The views of a scene show one set of named points, each view turned or mirrored, and shifted as a whole, with a little noise and some points left out.

Scene 1
View 1
(247): [ -1  32  10  -3  -2  -6   9 -14  19 -19  -7 -17  -6  14 -29   0  -4 -17
   0  15  -7  24  -3 -23  -9  -4   5  -7 -13   2  -9   5   0]
(17): [  6   2  19  -3  -3  12  34   2  -2 -15   4  -2  -9   4 -27  -3   5 -18
  -1  16  -1  22   6  17 -24  -5 -12  -8  -2   6  25 -11  13]
(212): [ -3  11  16   6 -13   3  28 -18   3 -12   3 -11 -10  -1 -39  -6   3 -17
   4  16   2  32  14  -6 -21  19 -12 -17  -8  -4  18  -6   7]
(256): [ 15   9   1  -2 -27 -51  10  10 -28  -9 -12 -24 -14  12 -18   0  22  -8
   5  12 -45  26   0 -50 -19  -7  -3   6  -4  17 -12  38  -2]
(146): [ 23  16 -16 -28   7   0  23  10  25 -40  -4 -18 -10   1  -7  11  -7 -29
  18  32   5  10 -15  20  -7 -27   4  13  -5  34 -16  13   9]
(53): [-14  25  14   0 -25 -39   8  -4 -12 -18 -14 -15 -11  12 -19   2  22  -7
 -10  -2 -32  36   1 -42  -9  -2  -4 -13 -11   3 -11  28   0]
(141): [ 10  31  32   5  10  -1   1   4  10  -7 -12 -10  -7  35 -21  -1  -4 -16
 -15   9 -27  16  -8 -22 -19 -24  13   0 -11  -1   5 -10  -3]
(7): [-36  44  -7 -38  -1 -11  14   1  37 -60 -13  -7  -2  -4   8  18   7 -19
  -7  -1  12  30 -18  27  24 -30   0 -11 -16  20 -28  23  14]
(234): [-25  16 -11 -38 -11 -17  28  11  13 -53  -9  -4 -10 -14   9  16  17 -20
  -4   3   8  31  -7  36  10 -25 -14  -8  -8  28 -11  27  19]
(62): [-16  40  13 -21  11   3  10   1  32 -37 -13  -6  -3  14  -7   9  -4 -17
 -11   6   0  21 -14  13   5 -29   7  -6 -15   7 -12   4   9]
(121): [ -3  48  21  -1   1 -38 -15   8  10 -13 -25 -19  -6  38 -13   4   3  -9
 -17   1 -48  22 -18 -56  -1 -28  22   6 -19   4 -25  20  -9]
(215): [ 27  -3   4  -8   0   1  29  12  -3 -16  -1  -8 -11   6 -20   0   1 -20
   9  26  -9  13  -2  11 -25 -16  -4   5   0  23  13   0   9]
(102): [ 11  11 -15 -16 -17 -15  31  -7   7 -31   0 -19 -15 -14 -25   7   5 -19
  25  26   4  29   1   0  -6   5 -11  -2  -4  24 -13  24   8]
(192): [-11   1  -3 -34 -15 -12  34  16  -4 -42  -6  -1 -12 -11   2  11  19 -18
  -4   4   5  28  -3  40  -5 -24 -19  -5  -2  28   4  16  22]
(114): [-40  23  -4 -29 -16 -12  26  -5  19 -52  -5  -4  -6 -18  -5  11  17 -15
  -8  -1  14  38  -3  25  12  -8 -13 -20 -12  14 -10  23  16]
(202): [ -4  35  -9 -23   3   1  18 -10  38 -44  -5 -18  -4  -1 -14  11  -8 -22
  12  22  14  21 -12  10   6 -13   5  -3 -14  18 -21  13   7]
(167): [-43  59   8 -15 -10 -27  -5 -19  34 -42 -21 -18  -1  10 -11  10   7 -11
 -15  -6 -13  38 -11 -31  18 -12   8 -18 -26  -4 -35  30  -2]
View 2
(7): [  3  -5   6 -11 -18 -34  -7  10 -10  12  29 -20   0  22  48 -25  13  37
   4  -1 -22 -19 -17  14  -5   9  49 -19 -10 -12 -39  32  27]
(114): [  3 -11   3 -15 -27 -42  -3  -5 -17   7  21 -12  15  33  12 -21  13  19
  -8 -10   2 -15 -10  19 -11   8  45 -22  -8   1 -36  20  21]
(247): [ -6 -11 -10  -8  20  -4  15   4  -6  10  31   1  10  13  12 -17  -9  -7
  12 -12  11 -30 -10   8   2   4  28   0  29   4   3   0  17]
(202): [  6 -14   2  -4   0 -18  15  10 -13   2  21 -15   1   9  22 -26   5  25
  13   4   0 -37 -27   9   6  19  44  -4  13  -8 -12  19  29]
(212): [  6 -20 -12  -8   2  -8  23 -12 -14 -14  18   3  26  24 -21 -18  -7 -14
   5 -25  38 -26  -3  10  -1  18  19   1  26  25  -5 -12   8]
(121): [-30  15 -24 -11  40   5  -6  19  13  41  58   7   8   8  41 -10 -13 -30
  13  -4 -16 -23  11   4  -3 -30  25   3  38  -5   2   9  16]
(215): [  9  12 -16   5  13  -4  12   0 -11 -30  23 -20  30   9 -12 -18   5 -17
  -3   6  13 -31   0   8   2  27  29  16  30  15 -20  22  26]
(17): [ 15  -2 -15   0   3  -8  13  -9 -11 -34  21 -13  32  22 -13 -22   0 -15
  -3 -14  23 -21   8   8   0  31  22   8  20  26 -26   5  11]
(146): [  7   6  -3   2  13 -11  13  13 -14 -12  23 -25  10   1  12 -26  10   5
   8  13   0 -42 -21  11   8  25  41  12  25  -6 -12  30  38]
(53): [-26   5 -18 -18  15 -19  -7  -2  -5  34  42  10  24  25  -1 -10  -2 -34
  -3  -8  13 -23   8  18 -18 -27  27 -11  23   4  -4   4  14]
(234): [  7   7   1 -10 -22 -41  -7   1 -16  -1  26 -23  19  25  15 -23  21  17
 -13   5  -8 -16  -8  18 -13  11  49 -12  -7  -2 -46  38  29]
(256): [-28  25 -21  -9  32 -15  -4   4  -7  31  43   4  34  10 -21  -9   5 -53
  -8  10  14 -32   7  23 -18 -23  35   7  39   0   4  19  31]
(192): [ 13  14  -6  -4 -19 -37  -8  -4 -15 -19  22 -27  29  25  -2 -22  19  -2
 -18   5   2 -14   2  22 -12  20  40  -3  -1   9 -47  34  26]
View 3
(62): [ 23  27 -17 -10  10  11 -16   2   4  -5 -15 -16 -45 -16   9  10  30 -25
   5   3   4   8 -37   5 -17  11  12 -14   1  -6   5   4  18]
(146): [ 16   1 -36 -17   4  -4 -43   5  29  -4   3  -9 -46 -23   3  -2  26 -12
   4  19  12  17 -40  14 -20  -3  22  -5  -5  39 -18  -1  29]
(234): [ 34  15  -9 -25  11  17 -32   1  25  -5   6 -25 -62 -17 -14  -1  42   0
   9  13  10   0 -60  39  -9  32   9 -13  24  11  -7   6  22]
(17): [ 10  18  -5  -7 -30 -16  -9   7  14   6 -18 -15 -34 -29  -4   6  29  -2
 -15  31  25 -11 -11   7 -18   3 -12   5  15  31  13 -10  40]
(192): [ 31  19  -4 -18  -9  -2 -29   6  31  -8   5 -21 -65 -19 -18   0  34   8
  -1  26  20  -2 -51  33  -8  29  -1  -2  28  24   3   0  28]
(212): [  7   6  -7 -23 -30   0  17   4   3  26 -20 -20 -12 -32  -1   5  31 -10
 -19  15  21 -17  -3  11 -12   5 -15   3  16  28   4 -12  51]
(256): [ 35 -13 -22 -43 -32  -8  46   1   1  11  53 -13 -11   9   3  -6  -4 -13
 -48  24  10  22 -51   4  -5  28  13  11  52  16 -16   0  40]
(114): [ 32  15  -6 -29  10  25 -14   2  13  10  -5 -29 -52 -25 -14   1  50  -3
   8   7   8 -12 -47  39  -2  34   3 -14  23   2  -5   4  27]
(121): [ 26   9 -29 -24  -3   0  35  -1 -22   1  27  -7 -13  15  29   8  -4 -41
 -27  -3  -6  35 -46 -23 -15  10  29  -5  20 -21  -5   6  17]
(7): [ 33  20 -18 -20  32  30 -31   2  14  -5  -5 -23 -60 -17   0   3  45 -14
  19  -6  -3   5 -60  31  -8  30  17 -22   9 -11  -7  11  12]
(167): [ 32  12 -20 -36  22  36  23  -4 -19  15   3 -24 -19  -7  13   8  32 -35
  -2 -19  -8  10 -46  13  -3  30  16 -22  18 -34 -12  10  20]
(141): [ 13  23 -16  -6 -20 -15  17   5 -10   0  -8  -5 -21  -3  23  10   7 -29
 -23  10  12  16 -20 -25 -22  -6   9  -1   8   0  13  -3  25]
(102): [ 18 -11 -32 -35  -3  13  -6   1  14  19   4 -16 -19 -27   0  -1  31 -13
 -11  10  11   2 -32  23  -6   8  10  -5  12  27 -26  -2  42]
(202): [ 16   3 -32 -22  17  20 -29   1  13  10 -12 -17 -35 -28   7   6  37 -21
  11  -1   1   4 -33  18 -14   4  19 -15  -6  13 -15   2  31]
(247): [ 13   4 -27 -25  -8   7  13   1  -7  17  -6 -13 -13 -21  14   8  20 -28
 -15   3   8   4 -22  -3 -15   2  10  -5   8   9  -8  -2  37]
View 4
(17): [ -2  39   1 -16 -14  31 -13  -1  -6   5   8   0  -3   0  -6 -47  10  17
 -22 -13   9 -18  12 -41  33  -2 -13  12 -29  38  -9  20  14]
(114): [ 16  14  -7 -22 -17  21  33  -2 -20 -10   7 -23  21 -19   4  -4 -18   3
 -18 -16   2  -9  -7 -32  59  21 -23 -25  -4  15  -8  12  14]
(7): [ 18  -6 -12 -11 -20  20  32 -13 -34   0  35 -25   9 -14   5  26 -24   5
  -9 -16   0  -5  -8 -18  35  32 -26 -33   0  15 -17  13  16]
(141): [  4  14 -23   5 -13  32 -26  -2 -15  23  16   1 -23   8  16 -37   6  14
 -16 -26  30 -49  16 -19   8  19  19   4  -6  34 -15  18  14]
(215): [  1  31 -13  -9   0  34 -17 -10  -8  13  29   1  -8   6  -8 -36  12  24
 -21 -12  -2  -7  13 -28   6  -7 -17   8 -29  42 -12  23  13]
(234): [ 16   8 -23 -18  -5  21  31 -16 -19  -2  29 -16  14 -20  -9   1 -14   7
 -20 -14 -10  12  -3 -22  38  18 -36 -26 -15  21  -6  18  15]
(121): [ 21 -23 -59  16   4  32 -16   1 -15  34  31  -1 -17  11  32 -24  -1  12
 -16 -43  27 -51  11   3   0  23  22 -11  28  12 -13  18  10]
(212): [  1  30   7 -15 -11  37 -19  17   0   8  -1  -8  15   8  14 -49  16  21
 -21 -19  10 -29   7 -43  40 -21  -7  16  -7  24 -14  17   6]
(53): [ 22  -6 -54  -3  16  30  -5  12   2  21  11  -3  13  -1  24 -42   6  13
 -27 -39  12 -31  12 -13  32  -3   1  -7  20   7  -5  18   6]
(247): [  9   4  -7  -2 -11  37 -17   9 -11  19  23 -14   2  13  23 -20   7  21
 -13 -27  14 -37   7 -23  20  -3  -2   2  10  18 -21  15   7]
(102): [ 11   3  -6  -9   1  36  -5   4  -7  15  33 -17  17  10  12 -14   9  24
 -16 -17  -8  -8   3 -23  19 -21 -26   1   3  15 -21  19   4]
(167): [ 27 -26 -28  -1 -12  26  11   7 -23  14  19 -25  11   1  38   7 -16   4
 -11 -36  20 -39  -6 -10  38  24   5 -26  38  -5 -19  10   8]
(202): [  7   2   8  -8 -20  32   4  -2 -24   9  41 -26   6   9  10  14  -7  17
 -10 -12  -3 -10  -7 -24  16   5 -25 -12  -1  17 -27  14   9]
(256): [ 19  -4 -66   4  37  37 -13   7   7  31  28   5   8   5  14 -50  18  22
 -30 -39   0 -16  23  -2  10 -16  -5   1  16  12  -4  25  10]
(62): [  9   6  -6  -6 -23  26   4  -9 -31   7  29 -17 -10   0   6   4 -13   7
 -10 -16  17 -24  -1 -24  23  31  -6 -14  -6  27 -17  14  15]
View 5
(247): [ -6  -1  36  -5  -5  -8 -25   5  17 -17 -45 -16  22 -22   9 -12 -16 -13
  -7  20  -2  -3   4  -8 -23 -18 -18  16  38 -21  -5 -14  -2]
(114): [ 29   0  41  37 -13  -4  -5  16  -7   5 -11 -58  41 -22 -25 -24  -5   6
 -16   6  11 -14  -8  -2 -23 -34  -6  24   6 -15  13   2   6]
(234): [ 23  -6  34  38 -21  -7  -1   6 -19   0  -7 -56  41 -22 -29 -27   5   7
 -23  -5   2 -11 -10   7 -25 -26 -11  38  -3  -4   7   4  12]
(141): [ -5   0  21 -21   9 -16 -13  -8   1 -36 -27   2  -3 -11  16 -17  -7  -9
 -22  18   1   2  10  -4  -8   0 -19  15  21 -18  -9 -37  18]
(121): [-11 -22  11 -21 -14 -24 -31 -31   1 -18 -21  -4  12 -43  15 -14 -23  -7
 -16   5   8   7  16 -27 -33  20 -40  14  40 -25 -22 -41   4]
(146): [-12  -6  29  12 -22   1 -10   8  -5 -23 -38 -31  34  -5  -8 -25  22  -9
 -21  -5 -20  -5 -15  25 -22 -12 -10  54   1   9 -13   8   8]
(102): [ -7  -3  30   9 -13  -4 -15   7  24  -8 -52 -37  35 -10  -5 -13   5   3
 -12   2  11 -11 -16   4 -27 -23  -4  30  18 -14 -20   2  -2]
(215): [ -3   4  21  -4   0  -8   4   2   9 -28 -36 -19  11  11   0 -19  24   2
 -31   3   3  -9 -13  17  -6 -10   4  35  -2  -3 -22 -13  20]
(17): [ 13  14  29  -3  13 -10  10  15  11 -22 -30 -21   5  12   1 -17  16   3
 -28  15  11 -15 -10  16   7 -25   8  21  -1  -9  -8 -17  23]
(256): [ -9 -20   3 -12 -16 -27 -13 -30  29  -4 -34 -25  15 -23   1  -3   4  20
 -29 -10  37 -11 -13 -18 -35  10  -8  24  23 -20 -54 -26   5]
(7): [ 21 -11  43  37 -24   1 -18   9 -32  -5  -7 -51  47 -35 -24 -32 -12  -7
 -10   3 -15  -2   2   1 -31 -24 -28  36  12  -9  23   3   7]
(192): [ 23  -1  26  27 -10  -7  10   5 -13  -6  -6 -52  29  -6 -27 -26  18  14
 -31  -3  12 -15 -15  14 -12 -23   3  36 -13  -2  -2  -2  22]
(53): [  5 -10  18  -3  -8 -23 -15 -17  21   3 -23 -28  17 -26  -1  -5 -12  15
 -22   3  37 -10  -1 -27 -31  -6  -9   7  30 -33 -28 -30   2]
(202): [  0  -2  43  20 -17   3 -20  16   0 -14 -40 -33  40 -15  -7 -26  -1 -16
  -5   9 -20  -4  -3  13 -27 -26 -19  34  18  -5   7   6  -1]
(167): [ 10 -14  39  14 -18 -12 -33  -5  -3   0 -21 -34  37 -49  -4 -17 -40  -9
   0  14   6  -1  12 -29 -41 -13 -34  10  44 -31   8 -18  -6]
(62): [ 13  -2  39  10  -6  -3 -13   8 -20 -22 -17 -26  25 -22  -4 -28 -10 -14
 -10  15 -14   3   8   5 -16 -15 -24  26  13 -10  17 -13  12]
(212): [  8  16  38  -7  15 -11   0  20  33 -13 -44 -25   9   8   5  -9   3   4
 -18  25  23 -17  -9  -1  -2 -35  11   9  18 -23 -11 -14   9]

In a view up to two points have been moved. Name them for each view, in the order of its rows, or write -.
view 1 => (102)
view 2 => (146)
view 3 => (256)
view 4 => (114)
view 5 => (247)

Scene 2
View 1
(142): [-19  -2 -15  19  -4  20 -11   2   3  11  -5  -2   4  -9  -7   8  -1 -27
   8  -2  12  14  15  20  -9 -10   4   8  15 -14   4 -30  -4]
(69): [-19   0 -11  26 -12   8  -2   5   0  -1  -5   8  17 -12  10  17   4 -15
  17 -16  -1  21  -7   1   4 -15  12   1  16 -23   2 -30   0]
(64): [ -4  12   1  25  -2   2   1  -2   3  -1   5 -17  10 -23 -10  20   1 -19
   7  -6  12   8  -9   2  -5  -9   1   5  11 -14   8 -35  -8]
(12): [ -9   6  -5   2   4  27 -23 -22  -2   1 -25 -12 -11  15 -27   2  -4 -28
   0  12  20   4  28  29 -37   3 -12   9  19   3  -3 -33   4]
(70): [-13   0 -16   9  -8  30 -15 -14   1 -22 -33  21   0  11   5  12   2  -9
  14 -17   7  27  13   3 -18  -4   3 -15  29 -27 -10 -24  12]
(126): [ -9   2 -14  10  -1  28 -16 -10   1  -4 -20  -1  -2   5  -9   4   1 -24
   3  -2  17  14  20  20 -19  -5  -3   1  22 -14   0 -27   1]
(232): [-13  13   9  15  -3  -7  -6 -15  -9  -3 -11 -14   6  -3 -21  24   0 -14
  15  -3  -3   4  -6  -1 -18  -4  -5   8  11   3  -1 -42   6]
(172): [-11   4  -9  10   0  22 -14 -11   2   2 -14  -9  -2   0 -16   7  -2 -25
   4   1  16  10  18  21 -20  -6  -3   7  16  -8   1 -31   1]
(129): [  4  15  -5  15  -5  17   0 -12   7 -41 -19  13   7  -7  10  25   7   1
  14 -29   9  24  -9 -22 -13  -3   4 -25  29 -35  -4 -24   7]
(66): [ -2  17   9  18   2   2   6 -13   5 -14  -2 -19   5 -18 -15  31   0  -8
  16 -13   8  10 -10 -19 -19  -1  -3  -3  15 -15   4 -37   2]
(101): [  4  12  -8  15  -3  17  -8 -12  -1 -18 -12  -4   8  -7   0   8   5 -15
  -4  -7  16  10   0  12 -14  -9  -1  -6  19 -20   2 -25  -3]
(230): [ -9  17  12  12  -1  -2  -7 -24  -5 -17 -22  -9   1   2 -18  27   0  -4
  18 -10  -2  10  -8 -15 -28   4  -5  -2  20  -2  -7 -40  15]
(100): [-17  -4 -18  21 -17  10 -14   3  -9 -12 -23  27  18   3  21   7   9  -9
  13 -15  -5  22  -4  11   8 -21  14  -5  19 -24  -7 -25   4]
(39): [-21   6   6  -4   1  13 -24 -32 -11  -4 -40  -4 -13  27 -32  13  -5 -17
  16   5   0   8  17  14 -42   7 -12   7  22  12 -12 -40  22]
View 2
(232): [  1   9  -5 -28  -1  -2   2 -23  16   1 -30 -11  13 -18  23  10  32   5
   8  17   8 -28  23   8  -1   4  20  -5  13 -41   6  14 -16]
(64): [ -1  11 -19 -17 -17  10  -4 -27  15   1 -37   7   1   5  14   4  37  -6
  12  22   9 -23  16   9 -13   5  24  -3  18 -42   5  16   7]
(101): [  7  26 -17 -14  -4  10   0 -17  19   7 -27  10   0  -5   1  -9  38  -3
 -17  17   6 -20  11   8 -10 -13  10   5  18 -36   0  13   0]
(230): [  2  15  -6 -14  10   0  -8 -20  20   7 -25 -10  13 -16  22   1  26  -1
   0  15   2 -23  23   1   0  -2  12  -4   9 -41   9   4 -15]
(100): [ 13  23 -10  -4   2  34  33 -23   0   8 -14  -3 -23 -23  -6 -12  38   8
 -14  -2   1 -27   0   7 -16   0  14  -2  19 -46 -10  19  11]
(70): [ 16  33 -10   3  17  19  12  -5  18  21  -3  -3  -4 -18   5 -25  31  12
 -27   0  -7 -22  10   4 -10  -8   7  -6  10 -33   0   3  -4]
(142): [ 10  20 -17 -21 -20  11  19  -1  21  14 -18   8  -1   2  10  -7  45  16
  -3  13   6 -29  14  20 -18   5  32  -6  18 -32   0  22   5]
(39): [ 14  22   3 -37  13 -16  14   9  32  16 -10 -16  27 -36  28  -1  35  23
 -23  11  -3 -24  29  13   7  -8  18  -3   6 -25   5  13 -42]
(172): [ 11  23 -17 -27 -13   1   9   1  29  14 -20   7  10  -4  13  -7  44  12
 -14  19   5 -23  19  19 -12  -4  26  -3  17 -28   3  19  -9]
(69): [  4  16 -15  -5  -6  25  18 -24   4   8 -21  -1 -15  -4   6  -3  35   6
   7   5   5 -29   7   9 -16  11  23  -9  18 -46  -2  16  15]
(126): [ 13  27 -18 -23  -7   5  13   3  27  15 -15   8   7  -7   6 -14  44  14
 -21  15   2 -23  14  17 -12 -10  20  -3  15 -26   1  18  -6]
(129): [  3  28 -13  20  23  22 -12 -31  13  10 -18   0  -5  -9   6 -20  21  -9
 -11   4  -4 -19  12 -11  -8  -8  -2  -6   9 -47   5 -10   6]
(66): [ -3  10 -14  -8   1   3 -20 -27  19   5 -31  -3  11   2  24   5  26  -7
  14  17   4 -24  26   1  -4   6  18  -7   9 -44  12   2  -2]
View 3
(64): [ 20   1 -24 -23   9  -3  27  -1  -6 -11 -23   9  -2  34   0 -29  36  -5
 -23  32   2  25  -6 -15  20   5   3  23   5 -20 -25  -7  -4]
(69): [  7   4 -21   9   5  -8  23  -3   1   2 -23  10  -2  26  10 -29  31 -17
 -11  27  -4   7   5 -14  14  24   7  19  -5 -18 -19  -5 -11]
(70): [ 27  -3 -10  21   5 -10  25  -3  24   7 -22  -8  19   2  -4   1  14 -13
   7  30 -14  10  -1   8  11  32  -4  31   2 -21 -18  -8  10]
(142): [  9   7  -5 -16  -9 -12  24  -8   9 -12 -30  -5  18  29  -3 -19  34  -8
  -9  26  -1  17   0  -5  26  20  -9  13   0 -30 -18  -7  -9]
(230): [ 34 -13 -21 -12  11 -12  21  12   4  -7 -12   9   7  23  -4 -11  11  -2
  -7  36 -10  23 -11   0  14   0  -2  28   0  -6 -32 -15  21]
(12): [ 29  -2   7 -38 -11 -23  17  -4  21 -18 -22 -16  36  15 -19   5  22   5
  -1  30   2  31  -6  15  28  11 -28  16   6 -26 -28 -16  17]
(172): [ 22   1  -3 -26  -6 -15  23  -5  14 -11 -24 -11  23  22  -9  -9  29  -1
  -7  29   1  24  -3   3  24  14 -13  18   3 -26 -23 -11   3]
(39): [ 31 -10   5 -24  -9 -34  16  16  17 -13  -8  -8  38  15 -15   9  -3   2
  10  33  -5  22  -3  22  21   1 -23  12  -5  -4 -35 -28  36]
(66): [ 33 -10 -28 -16  16   3  29  10  -3  -9 -19  12  -2  35  -2 -23  20  -1
 -16  34 -14  23 -18 -13  16  -2   7  32   3  -6 -33 -11  11]
(126): [ 22   0  -2 -14  -3 -13  21  -9  19  -6 -27 -12  23  12 -11  -4  28  -6
  -1  30   0  22  -3   5  20  23 -14  21   6 -29 -19  -9   4]
(101): [ 29   0 -20 -12   9  -9  21  -8   9  -3 -19   1   7   7  -6 -12  31  -8
 -13  35   4  28  -3  -5  12  21  -3  31  13 -24 -18  -6   5]
(232): [ 24  -6 -17 -25   5 -21  17  14  -4 -11 -10  12   8  33   2 -20  17  -1
 -12  33   0  24  -3  -2  16  -4  -4  17  -3  -5 -33 -20  15]
(100): [  8   7 -18  23   4 -19  15  -2   9  11 -16   8   5   5  11 -19  25 -24
  -3  27   4   6  17  -2   4  35   3  19   0 -20  -9  -7  -6]
View 4
(70): [  9   2 -13  20 -45  27   5  16 -23  10  18  -3 -15   7   6 -17  -7 -13
  -8  -5 -24   4  10  18  -1  -3  25  -5  -4  22 -17   0  -3]
(142): [ 16  12   6  -1 -32 -10   1  14 -11  -9   8 -13   0   1 -13   0  -5   7
  -8  -1 -29 -20  -4  17  -3   8  15 -21   5   8 -27 -15  -8]
(100): [  6  -1   8  13 -39  12  11  13 -16  18  -4  -1 -12  21   4  -9  -6 -11
  10  -1 -32   3   4   2   0   3   4 -14  22  17  -9   4 -22]
(12): [ 20  -8 -15  12 -37 -10 -21  28 -27 -24  34 -18   1 -19  -9  -5  -3  -2
 -16 -11 -14 -19   7  38 -17  -7   5 -14 -15   3 -28 -23   4]
(230): [ 19  15  -6  13 -29  -9  -7  23 -11  -4  23   9  -2   6  17 -11 -32 -17
  -4  10 -13   0  28  24 -16 -14  22 -11 -13   6 -28  -8 -14]
(39): [ 25 -15 -24  12 -33   8 -20  31 -26 -20  35  -4  -5 -16   4 -15 -19 -28
 -13  -4 -14 -30  32  44 -15 -24   0 -13 -17   1 -28 -12  -4]
(126): [ 14   1  -7  11 -39  -3  -7  20 -22  -6  19 -13  -5  -6  -7  -6  -3   2
 -11  -7 -21  -8   0  22  -8   2  15 -15  -6  12 -24 -14   0]
(64): [ 16  27  13   3 -21 -33  -1  17  -3  -7   8   1   6  10   3   1 -26   3
  -2  12 -19   1   5  13 -13   3  20 -18   0   3 -30 -15 -19]
(69): [ 13  19  14   2 -30  -3  11   8  -2   8  -4   1  -7  20   2  -5 -17  -2
   6   9 -31  -4   5   6   0   5  18 -17  15  12 -19  -3 -22]
(232): [ 25  14   2   1 -18 -26 -14  27  -6 -18  18   5   7  -1  11  -5 -34 -15
   0  14 -15 -19  31  30 -18 -14   7 -18  -8  -5 -31 -14 -21]
(129): [  6  25  -4  22 -37  10  10  14 -14  19  14  14 -14  24  24 -14 -25 -13
  -1   7 -18  29  15   5  -8  -5  40  -2  -9  24 -19   4 -12]
(172): [ 18   4  -4   7 -34 -13  -8  23 -17 -14  19 -12   0  -7  -8  -4  -7   3
 -11  -5 -20 -12   4  24 -10   1  12 -17  -3   5 -28 -16  -5]
View 5
(39): [-18  42 -39  31 -17  27 -24   2 -11   3  19  -1   9   0  -8  10 -19  29
 -13   8 -34  27  47 -20   7   9  -2   1 -32 -16 -13  28  -3]
(172): [  1  14 -32  20 -18  25  -4  17 -32 -12  14  -2   2 -17   7  15  -1  22
 -27   7  -6  23  18   4  23  17  -2  15 -17  -3  -2  32 -16]
(232): [  4  29 -23  17  -4  10  -9   5  -5  13 -12  14   3  -8  -5   3  -3  24
 -27   3  -7  12  33   0   2  20  -5   2 -23 -10   1  30 -15]
(126): [  0  13 -30  25 -14  27  -6   7 -29 -15  25   1  -5 -20   1  15  -9  22
 -15   4 -12  18  20   0  27  12  -3  15  -9  -8  -5  27 -12]
(129): [ -1   0  -6  11  -6   6  -6 -19 -10  12  12  25 -11 -34 -25  -7  -9  18
  13 -10  -5 -17  16  16  13   3  -8   7  13 -14  -9  13 -25]
(64): [ 16  11 -15  12  -2  14  -1   9 -14   3 -16  20  -5 -24   6   1   5  20
 -29   2  12   5  14  12  11  22  -4  10  -9  -3   7  32 -25]
(142): [  5   7 -27  14 -18  16   0  18 -35 -10  12  -2   5 -19   4  15   4  22
 -26   6  -1  18  11   9  25  20  -5  17 -13   1  -1  33 -18]
(230): [ -3  22 -17  19  -5  15 -15  -7  -3  12  -4  20   0 -16 -11  -5  -8  22
 -10   1 -10   3  31   4   3  11  -2   1 -16 -16  -4  26 -19]
(66): [  3  18  -8  11   0  14 -15  -7  -7  11 -17  30  -2 -24  -6 -11   3  22
 -15   0   4  -2  21  13   1  14  -2   1 -15 -12   1  30 -25]
(12): [ -2  25 -33  31 -14  44 -16  10 -25 -21  22   3  -4 -16  13  13 -11  28
 -23  13 -13  30  25  -9  25  13   0  15 -19 -10  -2  33  -9]
(70): [ -9   5 -24  17 -20   9  -4  -4 -27   0  36   3  -3 -22 -23  10 -16  19
  10  -5 -19   1  19   7  21   6  -7   9   3 -11 -13  15 -16]
(69): [ 10  -3 -17   2 -12 -10  10  11 -23  10   2   5   1 -21 -12  11   4  18
 -15  -6   4  -2  10  17  17  22 -11  11  -1   3   0  24 -26]
(101): [ 12  11 -20  22  -5  19  -2  -1 -15  -4   7  13 -18 -27   1   8 -10  21
 -14   0  -2   5  18   3  23  11  -6  14   2 -11   3  20 -17]

In a view up to two points have been moved. Name them for each view, in the order of its rows, or write -.
view 1 => (230)
view 2 => -
view 3 => -
view 4 => (232)
view 5 => (172), (12)
